Each row is a point on a landscape with many valleys, with its height.
From any point a ball rolls to the lowest of the 2 points nearest to it. It stops when none of these is lower. Distance is the straight distance between rows; heights are no part of it.
daded height 514: [78 113 95 144 141 142 145 130 116 133 154 108 118 172 160 133 99 123 115 122 107 124 127 84 121 123 128 101]
sas height 577: [150 136 153 112 129 145 156 153 141 138 111 143 137 134 103 133 132 119 89 116 110 120 118 121 100 140 130 166]
Sus height 813: [134 179 138 90 140 105 102 116 120 128 118 129 144 134 108 151 140 112 141 166 144 158 182 158 136 106 153 142]
volu height 732: [155 113 131 164 123 128 115 128 115 144 124 130 115 159 127 98 128 147 89 137 85 105 114 130 128 129 142 132]
Lateg height 731: [134 131 136 112 137 148 109 136 149 112 121 119 132 127 111 90 150 139 154 106 142 117 94 162 128 141 100 125]
Vevid height 490: [164 160 163 115 151 122 105 122 129 126 103 164 139 133 108 102 139 114 134 144 133 127 127 165 129 131 132 154]
dum height 428: [147 151 121 116 99 113 89 103 131 167 113 108 143 101 109 137 112 140 162 128 146 139 157 129 117 135 161 106]
rek height 638: [153 113 126 146 111 106 92 101 118 116 135 139 155 79 112 134 112 137 179 122 143 121 124 131 138 171 126 117]
Sebas height 291: [89 146 133 105 134 141 136 172 141 102 122 102 102 122 132 103 158 129 152 119 139 135 107 132 132 94 86 133]
Dud height 413: [81 142 98 118 112 153 135 149 128 130 149 101 131 167 122 129 117 127 122 80 105 140 76 69 125 126 140 133]
Duk height 520: [137 109 114 139 134 133 121 91 121 154 149 132 134 121 115 135 105 127 119 121 122 130 139 125 129 138 143 92]
Ruzod height 339: [94 134 122 112 106 122 135 139 133 120 146 110 107 93 125 155 131 91 166 106 166 162 135 104 135 140 120 116]
tofaf height 399: [104 110 123 125 110 120 126 132 119 125 138 99 116 112 153 126 144 108 139 142 132 120 150 134 144 114 129 108]
lam height 370: [128 135 159 146 137 122 136 157 119 100 102 155 105 139 144 94 145 133 101 156 117 132 120 131 127 122 114 165]
Tivum height 568: [125 118 108 162 89 115 126 132 110 116 135 132 93 124 158 123 134 121 151 132 131 150 114 113 139 132 147 132]
zasi height 600: [108 81 96 169 131 135 143 126 116 106 148 107 90 133 154 147 105 91 118 139 154 151 156 128 121 143 151 120]
Migim height 715: [110 109 136 116 143 125 125 134 135 99 152 112 115 117 121 91 140 144 141 107 135 118 91 147 133 138 92 127]
zema height 856: [149 130 124 125 149 135 145 120 111 148 86 157 203 115 108 155 121 145 90 141 122 109 144 125 113 120 116 145]
Rilip height 775: [163 135 140 170 99 92 91 121 128 122 132 157 110 115 109 111 111 146 153 118 128 138 108 122 141 161 157 132]
tovi height 529: [83 112 115 129 125 136 121 160 110 100 134 101 90 141 160 94 135 82 125 124 120 138 127 140 116 122 151 130]
Zepiv height 289: [145 142 116 126 125 138 146 117 132 158 115 157 177 114 119 186 118 138 94 121 141 116 138 86 126 115 135 135]
Lege height 623: [117 137 138 120 123 140 128 173 147 111 114 98 99 144 114 101 144 122 112 116 94 122 92 141 104 119 123 145]
Tokor height 350: [90 149 124 98 108 165 135 159 139 122 126 100 123 164 117 119 133 105 124 89 117 129 93 95 131 123 142 128]
Vez height 392: [102 143 115 114 97 131 137 126 139 132 133 124 114 111 126 171 107 96 141 107 156 153 158 81 129 140 147 122]
Gup height 880: [148 125 148 119 144 156 148 132 142 120 104 155 162 107 96 133 123 128 89 117 136 113 122 131 98 152 89 147]
Mivez height 292: [150 164 121 138 134 79 117 98 97 145 108 152 162 118 124 187 128 154 133 150 154 155 155 125 129 97 134 152]
Zokem height 633: [113 94 125 155 129 134 148 128 120 92 144 129 86 135 144 118 116 103 85 133 157 139 156 135 116 138 142 133]
Garuz height 352: [156 155 94 147 77 126 156 145 140 147 101 133 117 151 133 162 137 139 128 127 105 123 107 109 122 96 156 144]
lusut height 799: [146 114 170 115 181 147 117 133 122 126 116 127 145 106 135 87 121 183 106 151 101 108 131 124 134 128 93 129]
Vutub height 430: [135 154 121 84 141 141 150 121 145 163 116 147 174 119 129 130 132 160 129 118 131 117 134 103 138 106 116 131]
Niru height 294: [106 125 123 109 105 103 115 128 115 130 140 122 99 77 140 142 127 111 198 128 166 161 137 98 150 144 107 116]
pum height 380: [163 163 128 107 136 102 100 95 120 161 102 133 160 116 103 136 119 140 148 137 143 149 161 134 133 121 153 124]
bufo height 458: [138 124 139 158 121 112 123 131 116 123 113 137 125 146 159 129 157 136 96 162 123 102 147 138 132 102 131 148]
rigev height 400: [115 137 108 111 112 124 136 117 136 148 133 117 141 102 145 166 141 116 136 128 145 125 156 106 140 110 151 103]
vafel height 878: [123 122 119 123 139 151 146 105 141 143 146 144 150 95 110 124 118 142 118 105 131 110 109 125 122 147 85 113]
bugo height 654: [122 88 126 166 116 116 130 139 114 98 136 121 98 129 158 127 145 143 116 147 135 106 132 144 129 126 119 121]
nolis height 567: [128 96 103 162 132 145 152 131 161 95 139 95 113 147 119 145 103 130 77 103 129 111 118 122 97 157 116 141]
dusid height 482: [119 145 116 87 135 143 130 136 150 144 121 95 149 128 151 108 150 177 137 117 126 106 111 115 142 96 101 119]
Gune height 312: [137 176 120 73 113 147 129 135 156 160 124 106 124 145 109 127 126 131 170 99 136 151 115 131 152 113 142 116]
Vemib height 800: [161 124 135 151 129 124 148 136 122 141 95 161 125 150 119 122 133 148 81 144 107 131 117 120 110 128 139 171]
bap height 244: [108 105 133 128 112 99 111 136 107 115 157 139 98 90 159 127 130 118 179 141 161 152 156 111 150 134 127 116]
Nisog height 445: [114 156 132 119 103 141 129 153 131 124 112 121 94 139 121 137 116 82 142 116 128 160 144 125 130 110 153 139]
fil height 472: [71 126 94 143 126 158 152 141 127 127 152 111 124 154 155 129 107 132 112 88 113 137 101 67 122 123 124 121]
Tozor height 811: [150 121 173 130 181 124 120 140 108 120 110 169 171 104 135 102 126 177 102 158 118 98 128 133 138 123 97 142]
ragi height 344: [156 136 123 115 126 120 93 100 124 140 123 129 147 99 129 118 128 140 181 136 156 129 143 149 160 133 136 109]
Tufo height 449: [99 136 120 135 128 126 128 131 103 121 132 151 100 115 156 89 130 122 138 129 141 140 139 111 146 112 121 128]
nelid height 583: [125 79 118 174 139 123 107 123 124 111 149 106 132 149 140 98 129 137 142 123 101 100 90 160 132 154 126 108]
zik height 316: [99 137 148 112 132 145 132 162 120 97 119 137 95 139 141 87 133 116 100 136 118 139 128 123 113 111 119 154]
Soz height 391: [111 98 93 138 131 109 124 101 125 158 158 92 135 115 139 151 124 128 175 117 120 135 112 120 144 141 126 99]
nimu height 814: [151 167 130 108 117 135 134 124 149 132 102 133 158 139 112 177 125 103 122 127 126 121 134 139 117 117 143 155]
furis height 684: [146 133 98 131 103 157 139 127 145 135 112 123 179 134 128 176 126 133 90 119 117 76 123 108 112 131 136 129]
lis height 423: [146 135 86 155 78 129 153 139 129 145 112 125 130 150 152 150 144 161 108 131 103 108 112 89 127 90 133 145]
vadev height 441: [112 107 87 148 104 104 130 110 111 159 156 118 113 116 152 161 114 131 164 132 125 146 135 95 143 145 138 86]
Rerut height 360: [134 165 129 100 112 137 124 142 138 151 122 116 109 132 95 125 112 122 194 113 142 162 129 137 153 121 138 123]
nifu height 886: [143 128 142 107 148 159 139 121 140 124 124 157 175 89 114 110 121 144 118 123 136 111 106 126 126 147 78 132]
fer height 487: [101 135 113 137 91 130 133 154 119 118 115 113 99 141 156 122 132 90 127 128 118 141 133 122 122 108 142 141]
Kelo height 89: [151 151 106 85 127 173 116 135 164 147 98 101 165 139 104 119 127 121 132 105 100 96 97 156 122 132 133 128]
Fomib height 401: [101 176 148 111 139 136 155 167 137 97 129 133 109 141 128 145 152 121 157 140 135 129 136 144 142 89 67 171]
Ribu height 548: [160 146 155 122 120 144 154 143 141 127 106 163 112 147 82 140 125 97 112 113 123 152 124 133 109 143 139 166]
gomi height 756: [141 96 134 159 129 142 145 133 127 120 124 134 100 143 138 110 121 149 78 141 105 119 130 122 107 134 128 134]
kib height 161: [154 163 133 159 108 126 128 134 131 135 108 150 97 152 119 152 137 115 151 142 113 152 114 139 136 114 133 163]
Fina height 299: [88 101 111 132 124 141 120 146 133 106 143 66 146 114 139 140 154 142 131 122 111 105 106 141 119 126 91 99]
Tepo height 760: [150 163 156 100 138 133 118 133 145 123 125 144 101 132 113 103 125 126 176 130 156 145 132 168 162 128 123 141]
Bam height 478: [135 149 115 128 106 126 156 147 135 135 104 133 140 141 156 150 148 160 111 146 99 111 124 96 121 88 110 164]
zake height 743: [103 89 129 131 174 129 111 109 130 118 157 100 129 142 136 89 119 133 149 128 121 110 120 149 136 150 110 82]
Gipe height 480: [110 107 108 163 105 109 124 106 87 152 147 132 107 109 145 158 109 130 150 156 148 149 163 87 143 128 154 95]
gilen height 597: [107 106 121 144 157 146 157 112 156 106 152 104 132 125 118 148 107 130 86 98 132 121 114 108 91 156 94 121]
pota height 824: [136 171 144 93 174 103 99 119 102 123 111 158 154 123 93 161 136 118 130 154 143 153 162 168 131 114 141 158]
nusi height 616: [114 97 131 138 163 163 139 125 147 108 152 116 136 124 127 144 113 145 92 131 115 106 126 110 98 138 94 99]
muvav height 332: [101 141 135 110 118 137 152 159 146 97 134 127 113 116 118 132 162 143 150 106 138 129 97 119 118 111 70 140]
tiz height 337: [148 154 123 121 143 102 113 105 102 147 106 157 167 107 119 149 129 143 132 153 140 134 153 132 133 115 131 146]
mimen height 349: [130 150 120 124 106 127 178 131 131 150 124 158 145 136 137 174 125 147 93 119 139 120 132 70 128 112 134 148]
Budom height 295: [145 115 143 126 136 113 100 99 122 114 145 130 133 109 123 97 122 135 152 129 151 131 146 155 156 151 141 103]
Netu height 557: [74 104 93 162 131 131 143 146 118 107 142 72 122 164 156 131 116 125 125 119 102 131 102 100 113 117 128 120]
kiru height 698: [127 111 150 137 125 113 129 141 137 74 146 138 115 107 134 107 145 136 142 120 138 104 95 141 134 143 102 135]
lif height 417: [165 155 155 128 131 98 86 107 112 147 112 150 134 112 95 132 105 146 135 134 155 144 146 137 130 138 150 134]
sipar height 477: [123 187 124 68 151 135 141 138 142 145 129 145 139 158 136 158 134 142 149 145 129 141 168 128 154 98 128 161]
rar height 513: [110 139 127 105 127 142 134 144 135 138 127 110 124 130 140 98 144 159 119 132 105 111 118 100 132 106 114 127]
magig height 543: [113 83 96 163 137 121 121 115 126 137 141 82 148 162 141 117 130 124 157 125 102 117 97 160 120 139 125 98]
Vazum height 241: [124 118 119 116 112 150 112 139 145 124 119 76 152 122 133 136 148 129 116 118 108 91 114 144 112 121 115 107]
lol height 753: [145 115 129 158 108 98 109 101 130 122 151 143 113 114 118 122 109 138 167 104 134 140 96 117 134 169 127 114]
Liteg height 692: [116 125 122 103 129 143 126 133 137 136 131 88 130 168 117 95 116 122 92 94 87 119 102 119 120 144 149 121]
Viz height 351: [126 135 127 110 109 118 131 120 135 135 120 131 135 117 133 132 147 114 133 136 130 128 140 135 132 108 142 125]
boset height 493: [157 119 121 142 142 137 115 105 119 150 119 146 168 110 106 123 104 123 100 129 126 114 126 141 130 142 131 105]
duvav height 387: [92 89 131 145 117 121 139 154 128 82 140 89 104 108 164 152 157 114 116 129 153 118 131 142 102 138 105 128]
tabi height 707: [147 141 127 112 112 154 135 117 130 137 108 131 179 149 130 178 122 122 76 130 124 84 141 104 118 134 167 132]
famod height 371: [127 139 158 68 160 138 129 128 144 132 132 143 129 114 120 79 137 126 123 117 163 139 152 138 132 134 117 124]
Gib height 406: [117 146 128 93 114 142 123 121 155 133 123 102 157 122 130 158 138 89 134 108 140 102 144 131 139 130 157 113]
par height 526: [115 103 97 175 104 116 130 144 100 122 142 133 97 145 167 106 128 138 153 133 105 135 102 116 147 125 133 128]
nof height 354: [113 141 124 96 91 141 125 138 142 121 138 85 125 143 131 161 142 95 138 98 130 124 126 118 131 134 165 108]
vekez height 290: [103 155 120 96 96 154 117 155 133 132 129 95 124 168 107 131 130 91 136 97 116 137 113 122 145 128 171 120]
maku height 730: [119 94 133 126 152 129 101 118 131 109 156 113 131 123 125 77 131 129 143 105 129 110 108 165 140 159 103 106]
zuk height 152: [140 165 136 118 145 113 136 139 111 156 105 175 133 158 111 123 126 129 124 150 102 164 136 121 142 109 153 170]
motur height 476: [95 104 102 147 124 121 121 133 103 135 153 119 107 140 170 85 137 152 149 147 108 120 113 113 152 111 120 101]
rus height 492: [142 152 125 143 82 126 126 124 132 146 117 132 99 120 88 148 108 128 163 106 136 156 118 104 107 147 128 128]
Tefen height 734: [139 98 122 177 141 110 123 95 123 115 172 142 127 125 116 125 101 136 142 99 132 130 105 126 122 173 116 104]
dof height 713: [144 95 117 167 135 124 151 102 137 114 152 134 106 132 110 135 107 127 109 105 145 144 117 124 110 164 120 123]
Dunak height 446: [133 105 80 155 114 116 118 94 131 153 145 102 152 128 126 134 134 144 163 112 102 113 97 135 140 134 121 97]
Suzo height 655: [158 115 97 154 102 147 149 122 153 136 112 133 156 118 133 172 126 146 96 120 131 106 113 114 112 124 115 140]
Duzut height 652: [116 126 148 116 137 146 144 149 143 97 133 115 103 146 111 99 116 106 92 95 115 141 105 123 99 152 117 143]
likig height 414: [129 109 151 132 151 118 128 114 124 111 144 167 141 104 112 97 128 140 116 116 147 113 120 130 138 146 102 120]
gatem height 434: [110 106 108 134 115 118 126 135 121 131 152 108 126 118 155 118 158 139 149 133 120 110 121 134 142 107 107 97]
Dovol height 236: [141 159 141 101 131 126 146 128 133 152 115 153 131 144 111 129 121 115 116 126 116 146 139 102 122 119 148 156]
fid height 296: [121 149 136 95 112 141 136 132 136 141 115 125 137 145 124 132 136 111 108 131 113 121 134 108 127 112 145 134]
Fesan height 429: [110 179 142 110 140 134 142 147 138 122 133 142 118 143 124 157 148 107 163 153 130 140 164 156 148 95 101 163]
goban height 745: [159 144 132 91 137 138 122 127 154 127 116 136 121 124 105 95 131 137 171 108 141 137 108 159 146 130 107 126]
gavit height 247: [74 130 140 95 143 130 127 165 137 102 134 83 107 113 164 92 158 131 139 136 140 132 133 140 139 106 104 123]
tulum height 515: [133 142 120 119 116 134 145 131 128 141 106 132 175 131 144 163 135 155 98 146 104 101 137 111 119 102 122 149]
vove height 849: [159 148 147 89 165 124 143 121 133 157 107 179 154 128 90 117 128 147 126 123 130 143 128 120 134 137 124 159]
doluv height 564: [84 96 115 150 120 133 138 131 106 113 149 105 94 137 163 119 121 96 125 138 124 139 136 134 117 128 149 112]
kitok height 869: [159 128 130 137 126 158 150 128 132 133 92 155 173 111 111 150 118 154 90 135 123 101 109 126 103 134 101 156]
dep height 676: [137 96 140 152 149 140 122 106 131 107 139 138 120 132 115 109 109 113 87 122 129 120 138 157 100 154 136 107]
tuge height 788: [134 102 165 124 166 152 122 129 124 113 136 115 120 119 139 99 126 165 93 146 87 123 121 114 122 114 84 104]
keka height 632: [116 108 144 130 165 157 127 138 134 109 125 112 136 114 135 152 110 137 70 155 117 95 155 119 97 122 108 100]
kuzov height 605: [108 89 115 150 99 108 117 135 101 117 148 104 96 119 159 121 144 99 166 134 142 142 118 139 131 143 132 118]
totov height 479: [89 103 126 163 131 121 139 133 104 101 152 157 101 105 163 110 128 123 131 136 153 138 129 103 153 128 105 115]
Dakiz height 545: [125 123 123 150 88 96 108 116 118 145 130 119 103 106 121 167 112 123 153 130 151 150 165 106 116 143 155 120]
pil height 636: [132 97 116 146 98 104 105 127 112 125 140 95 114 129 154 118 157 106 152 140 108 126 124 159 140 142 151 117]
dul height 845: [140 126 132 118 166 126 139 115 108 164 107 157 167 112 124 143 116 137 97 141 140 116 150 115 133 109 121 119]
Mufi height 836: [146 115 160 116 155 116 123 120 109 144 104 156 161 120 121 117 122 143 94 142 124 117 139 141 126 125 128 143]
fepun height 518: [160 148 164 132 135 123 125 137 134 134 111 169 113 144 95 115 126 106 129 134 119 143 115 154 124 140 132 162]
Libod height 517: [101 90 108 171 127 125 132 139 132 116 148 68 120 167 143 136 137 140 119 118 99 115 99 133 99 136 120 119]
poz height 565: [127 112 142 139 139 109 129 104 104 130 143 152 123 87 133 129 126 132 134 145 169 137 151 120 151 125 131 96]
puti height 431: [109 86 125 142 114 130 148 140 143 94 140 103 103 129 138 134 141 105 108 109 145 123 121 145 96 144 109 139]
Dupeg height 604: [138 138 162 95 137 141 138 148 146 130 99 125 138 146 116 109 135 136 100 134 84 118 124 116 105 117 124 155]
Kufe height 801: [156 162 134 110 121 122 116 115 128 132 102 142 179 120 102 173 124 103 116 147 135 131 154 161 110 129 146 148]
Siv height 703: [141 114 121 164 105 132 123 128 119 124 118 125 99 147 149 104 136 125 113 133 109 123 122 137 132 121 157 137]
kef height 566: [112 99 98 166 123 123 153 111 127 128 158 141 124 102 151 169 136 142 152 123 152 125 121 104 137 136 97 107]
Nuri height 298: [125 97 133 135 124 90 98 121 109 128 164 122 121 89 147 135 130 127 190 145 151 133 137 134 159 157 128 103]
ber height 823: [152 123 169 112 184 109 117 141 114 126 98 172 177 122 113 106 134 154 112 140 123 121 130 140 130 139 117 171]
vuboz height 766: [158 126 133 149 131 111 120 96 109 150 105 141 141 123 112 152 103 126 98 132 150 137 156 134 113 127 166 126]
Tufup height 500: [134 109 136 154 135 132 124 135 110 130 116 129 125 131 157 118 147 175 101 166 110 106 137 123 114 99 123 122]
bidut height 397: [122 151 117 108 123 122 161 124 127 157 127 158 150 115 139 147 137 160 121 129 124 121 136 80 139 100 106 135]
Gomab height 679: [124 109 150 162 122 99 119 147 122 79 144 146 102 118 155 100 152 140 133 144 131 96 121 142 141 131 109 126]
veve height 786: [117 150 145 95 137 124 120 139 136 123 119 123 106 142 145 110 154 115 174 153 160 144 161 178 153 99 128 136]
Nugug height 353: [149 114 144 143 114 102 93 124 119 110 123 133 130 112 137 103 138 118 150 142 141 113 123 157 142 133 147 121]
koti height 181: [149 165 124 71 129 153 123 133 163 154 96 122 166 152 101 132 133 131 124 115 99 99 126 128 129 122 145 137]
pezi height 447: [141 147 121 132 89 121 139 119 137 144 125 139 113 124 106 164 97 118 134 117 148 159 138 90 114 134 152 129]
temud height 835: [148 165 143 115 169 117 115 134 110 116 111 169 162 129 84 179 132 124 121 149 121 148 145 183 119 131 120 179]
gule height 415: [117 125 151 145 114 115 130 138 111 109 117 161 101 129 143 99 143 116 119 145 138 129 135 133 132 121 126 137]
Tida height 858: [149 153 152 102 140 132 143 115 137 138 114 172 152 118 85 136 128 129 128 113 144 139 125 117 108 133 104 147]
totu height 343: [87 86 127 138 139 125 119 142 131 98 153 90 119 108 151 134 147 125 146 131 139 111 122 143 124 138 88 108]
Des height 30: [160 174 140 149 136 105 118 130 114 142 107 176 115 149 112 138 133 125 142 161 112 158 128 142 140 112 151 172]
Neban height 454: [172 162 164 121 156 98 72 119 115 134 101 160 140 125 95 109 115 133 149 147 140 145 132 167 135 146 158 149]
robad height 582: [134 94 127 159 101 96 97 104 106 144 142 108 104 107 121 148 101 123 160 141 141 147 152 129 119 177 151 110]
Tesul height 207: [91 153 153 93 141 143 134 151 127 107 119 138 101 131 131 106 121 73 147 130 149 148 158 135 137 104 133 139]
nit height 645: [114 116 169 111 157 137 144 142 124 109 118 125 138 111 138 142 121 140 58 160 127 124 159 106 109 114 108 119]
davoz height 537: [111 85 113 170 134 108 139 120 112 113 178 137 110 106 156 149 131 140 163 134 146 119 128 116 153 141 108 89]
Zep height 592: [101 129 136 127 110 138 120 164 140 103 116 72 105 139 150 108 156 121 110 141 93 118 110 142 105 108 134 128]
gini height 372: [117 164 140 114 131 130 141 147 142 111 115 156 114 126 117 126 149 139 156 128 141 127 122 128 138 98 76 153]
Nak height 525: [124 80 99 176 144 132 150 124 145 98 144 84 106 172 130 139 106 116 99 116 124 131 124 138 99 150 134 127]
karo height 694: [143 98 124 140 134 136 146 106 140 125 146 137 125 123 101 141 101 111 77 105 135 127 137 133 96 164 136 120]
zazap height 261: [151 164 109 157 97 128 143 147 142 131 94 129 108 159 135 151 154 118 131 151 99 127 110 135 122 99 143 159]
bezo height 556: [119 101 113 151 125 130 125 136 132 108 124 86 111 142 145 112 144 136 107 135 87 112 102 147 109 125 118 119]
Lapu height 176: [141 142 117 117 113 149 114 138 152 127 94 89 152 127 113 135 151 118 135 113 106 103 101 167 115 125 123 134]
fel height 390: [155 152 108 99 114 130 102 105 140 167 110 113 164 103 126 121 127 138 177 120 143 136 136 152 144 125 150 110]
Feba height 227: [144 158 120 126 119 105 139 112 124 147 117 153 165 130 133 190 135 138 107 144 148 133 149 105 121 100 143 144]
suk height 456: [135 147 111 89 145 147 130 114 151 152 127 127 161 111 137 102 138 163 141 117 145 109 126 129 147 116 100 110]
gipo height 154: [73 142 135 94 126 138 135 143 124 107 136 121 114 117 154 116 137 81 124 137 152 134 164 113 140 115 143 122]
fono height 584: [178 156 129 161 105 117 139 127 131 130 104 172 108 130 97 155 122 143 134 124 145 148 108 116 114 131 127 167]
motu height 747: [150 121 134 132 139 117 128 115 107 163 108 136 143 149 121 156 100 120 68 134 126 128 156 123 121 111 189 133]
Fudur height 442: [128 146 121 110 106 141 124 101 140 148 128 120 172 109 132 180 129 103 116 117 145 105 149 113 141 131 157 99]
Daf height 819: [178 132 140 143 132 118 120 119 114 159 104 168 133 146 106 106 128 145 96 129 104 137 109 127 126 127 160 155]
gurit height 300: [127 124 113 91 136 135 113 111 150 145 136 93 129 123 124 93 126 112 141 103 133 136 138 157 128 140 148 103]
fiki height 868: [141 131 120 115 122 135 143 102 134 131 136 154 143 96 105 140 128 123 124 111 148 130 120 114 117 127 107 127]
begor height 671: [107 129 121 110 138 149 143 134 133 138 144 117 119 152 111 101 104 105 94 91 106 139 112 111 105 152 137 128]
dore height 393: [133 122 169 96 169 134 124 124 127 110 133 151 143 104 120 78 132 137 109 132 147 119 139 139 131 139 100 125]
Zasa height 611: [145 102 123 168 117 114 105 93 118 125 148 127 130 95 113 157 104 127 160 120 147 134 142 132 116 177 132 105]
Kaba height 254: [145 167 134 71 127 138 122 128 160 165 111 120 145 146 107 127 124 121 146 114 123 130 136 124 145 124 161 125]
Lopu height 670: [124 106 119 151 101 113 106 129 106 142 128 108 95 148 153 92 137 108 133 143 99 138 125 148 143 124 171 120]
Nup height 773: [125 174 161 95 155 127 126 144 139 115 127 148 114 143 135 108 136 124 175 150 155 154 153 182 167 112 108 153]
sezi height 443: [141 113 123 163 140 122 130 111 124 119 160 168 135 116 124 114 122 162 127 121 130 101 108 120 142 140 111 107]
Nufuv height 776: [117 90 145 143 175 140 117 122 124 104 146 112 120 135 138 102 120 148 97 152 96 109 129 141 111 136 111 91]
Rirur height 778: [145 113 122 160 135 139 153 143 118 134 117 151 97 152 126 108 114 138 81 130 129 137 118 103 109 136 135 171]
zene height 470: [150 115 120 146 146 146 118 97 113 144 142 171 164 114 103 110 105 157 117 124 122 102 107 130 139 146 111 95]
vizo height 719: [133 111 124 123 139 144 126 126 134 147 127 105 126 152 130 94 120 147 99 124 76 113 109 131 117 125 138 129]
goge height 242: [145 119 125 118 127 122 112 102 139 132 144 118 133 108 113 112 130 116 145 108 141 134 119 154 131 159 136 114]
kidip height 630: [122 125 172 106 140 152 137 159 141 106 120 105 107 131 117 102 130 129 94 120 86 131 104 114 106 127 109 152]
Lapa height 345: [121 91 110 133 132 94 104 115 108 146 173 96 126 116 152 150 130 128 198 138 133 135 114 128 150 153 109 88]
guv height 657: [122 85 142 166 151 129 132 126 118 91 159 142 94 149 128 100 114 113 93 128 133 133 129 149 115 155 136 124]
fuza height 783: [146 144 138 126 111 109 104 99 131 145 103 134 156 110 109 162 102 102 121 137 145 135 161 144 101 130 168 123]
tesug height 453: [117 191 134 80 146 142 146 149 138 125 148 129 133 159 121 162 129 122 151 143 119 141 170 158 173 97 110 163]
Lipub height 260: [87 143 127 103 136 163 125 157 113 110 114 147 96 133 150 91 120 90 135 120 135 151 128 115 122 90 121 148]
fal height 496: [124 107 96 140 125 114 124 109 134 153 149 78 150 155 118 106 128 130 161 92 99 131 87 137 129 136 133 102]
ver height 539: [161 147 125 167 89 126 130 133 141 129 111 154 92 135 91 143 119 139 168 110 129 155 90 122 125 136 126 146]
Leker height 546: [130 114 136 143 130 115 118 100 105 133 141 153 121 112 119 106 117 130 110 130 145 140 133 117 132 128 142 111]
surob height 585: [123 116 118 148 112 108 140 102 114 136 155 159 120 79 138 144 125 146 151 131 157 142 133 94 144 135 115 108]
Zufa height 404: [120 182 140 92 113 154 128 141 142 139 120 109 104 150 96 139 99 87 169 108 126 164 147 125 153 111 144 135]
zim height 620: [164 126 115 164 102 129 142 116 133 131 119 156 121 116 114 147 132 144 112 122 132 122 107 117 110 128 126 150]
rufe height 761: [102 87 122 152 155 138 120 126 121 110 152 94 104 157 148 102 123 140 128 144 90 118 126 146 125 132 116 85]
mudo height 405: [153 123 144 149 104 100 108 131 117 111 111 149 126 133 153 108 145 140 128 154 116 104 126 155 143 119 144 129]
Girem height 475: [101 89 106 157 120 133 144 147 138 96 150 72 114 156 140 130 128 115 110 107 131 133 95 137 101 144 114 139]
Bag height 837: [179 156 146 106 142 117 116 120 126 165 95 165 145 142 89 99 124 142 129 125 111 147 108 129 133 136 154 156]
gopi height 506: [95 80 115 169 142 116 146 129 105 102 163 140 103 135 168 119 113 130 143 140 144 125 119 116 138 145 101 103]
rako height 346: [109 135 136 71 146 139 128 120 143 143 136 117 125 126 126 97 131 108 119 111 142 138 154 127 136 130 139 109]
zam height 205: [60 138 136 89 143 139 142 163 141 115 144 93 104 103 164 105 144 102 142 127 158 142 149 116 145 107 117 119]
dito height 511: [118 119 121 143 102 96 119 113 104 156 139 110 115 101 141 166 113 110 139 148 152 143 181 118 127 129 168 88]
ruk height 802: [122 170 135 77 144 123 112 131 144 130 120 118 136 134 135 133 149 114 143 159 150 132 175 170 140 96 143 132]
labeb height 728: [147 126 124 119 138 135 122 106 120 154 117 128 173 143 117 156 110 117 66 125 127 102 152 108 127 124 185 104]
nuzif height 621: [121 75 118 181 134 111 129 137 118 96 150 118 99 149 153 118 129 136 136 127 123 122 98 149 124 154 124 118]
met height 512: [141 178 114 89 131 120 139 124 129 161 115 144 153 153 139 143 151 143 143 158 108 124 149 119 147 89 142 156]

Two balls start at each pair of points below. Name the first point that both come to, or write never.
kef, kuzov: never
maku, goban: Migim
pota, dul: Migim
fuza, Mufi: bap

Where does a ball stop that starts at each point below?
dof: Kelo
nifu: Des
Gup: bap
temud: bap
rek: bap

Call two points neighbours if one is among the 2 nearest of the other. Go from one point of each pair to the other, from neighbour to neighbour, staying as low as possible. Name the highest point that can't be avoided.
gipo, bap: furis
vekez, Des: Fudur
goge, Feba: dum
Kelo, vekez: Netu
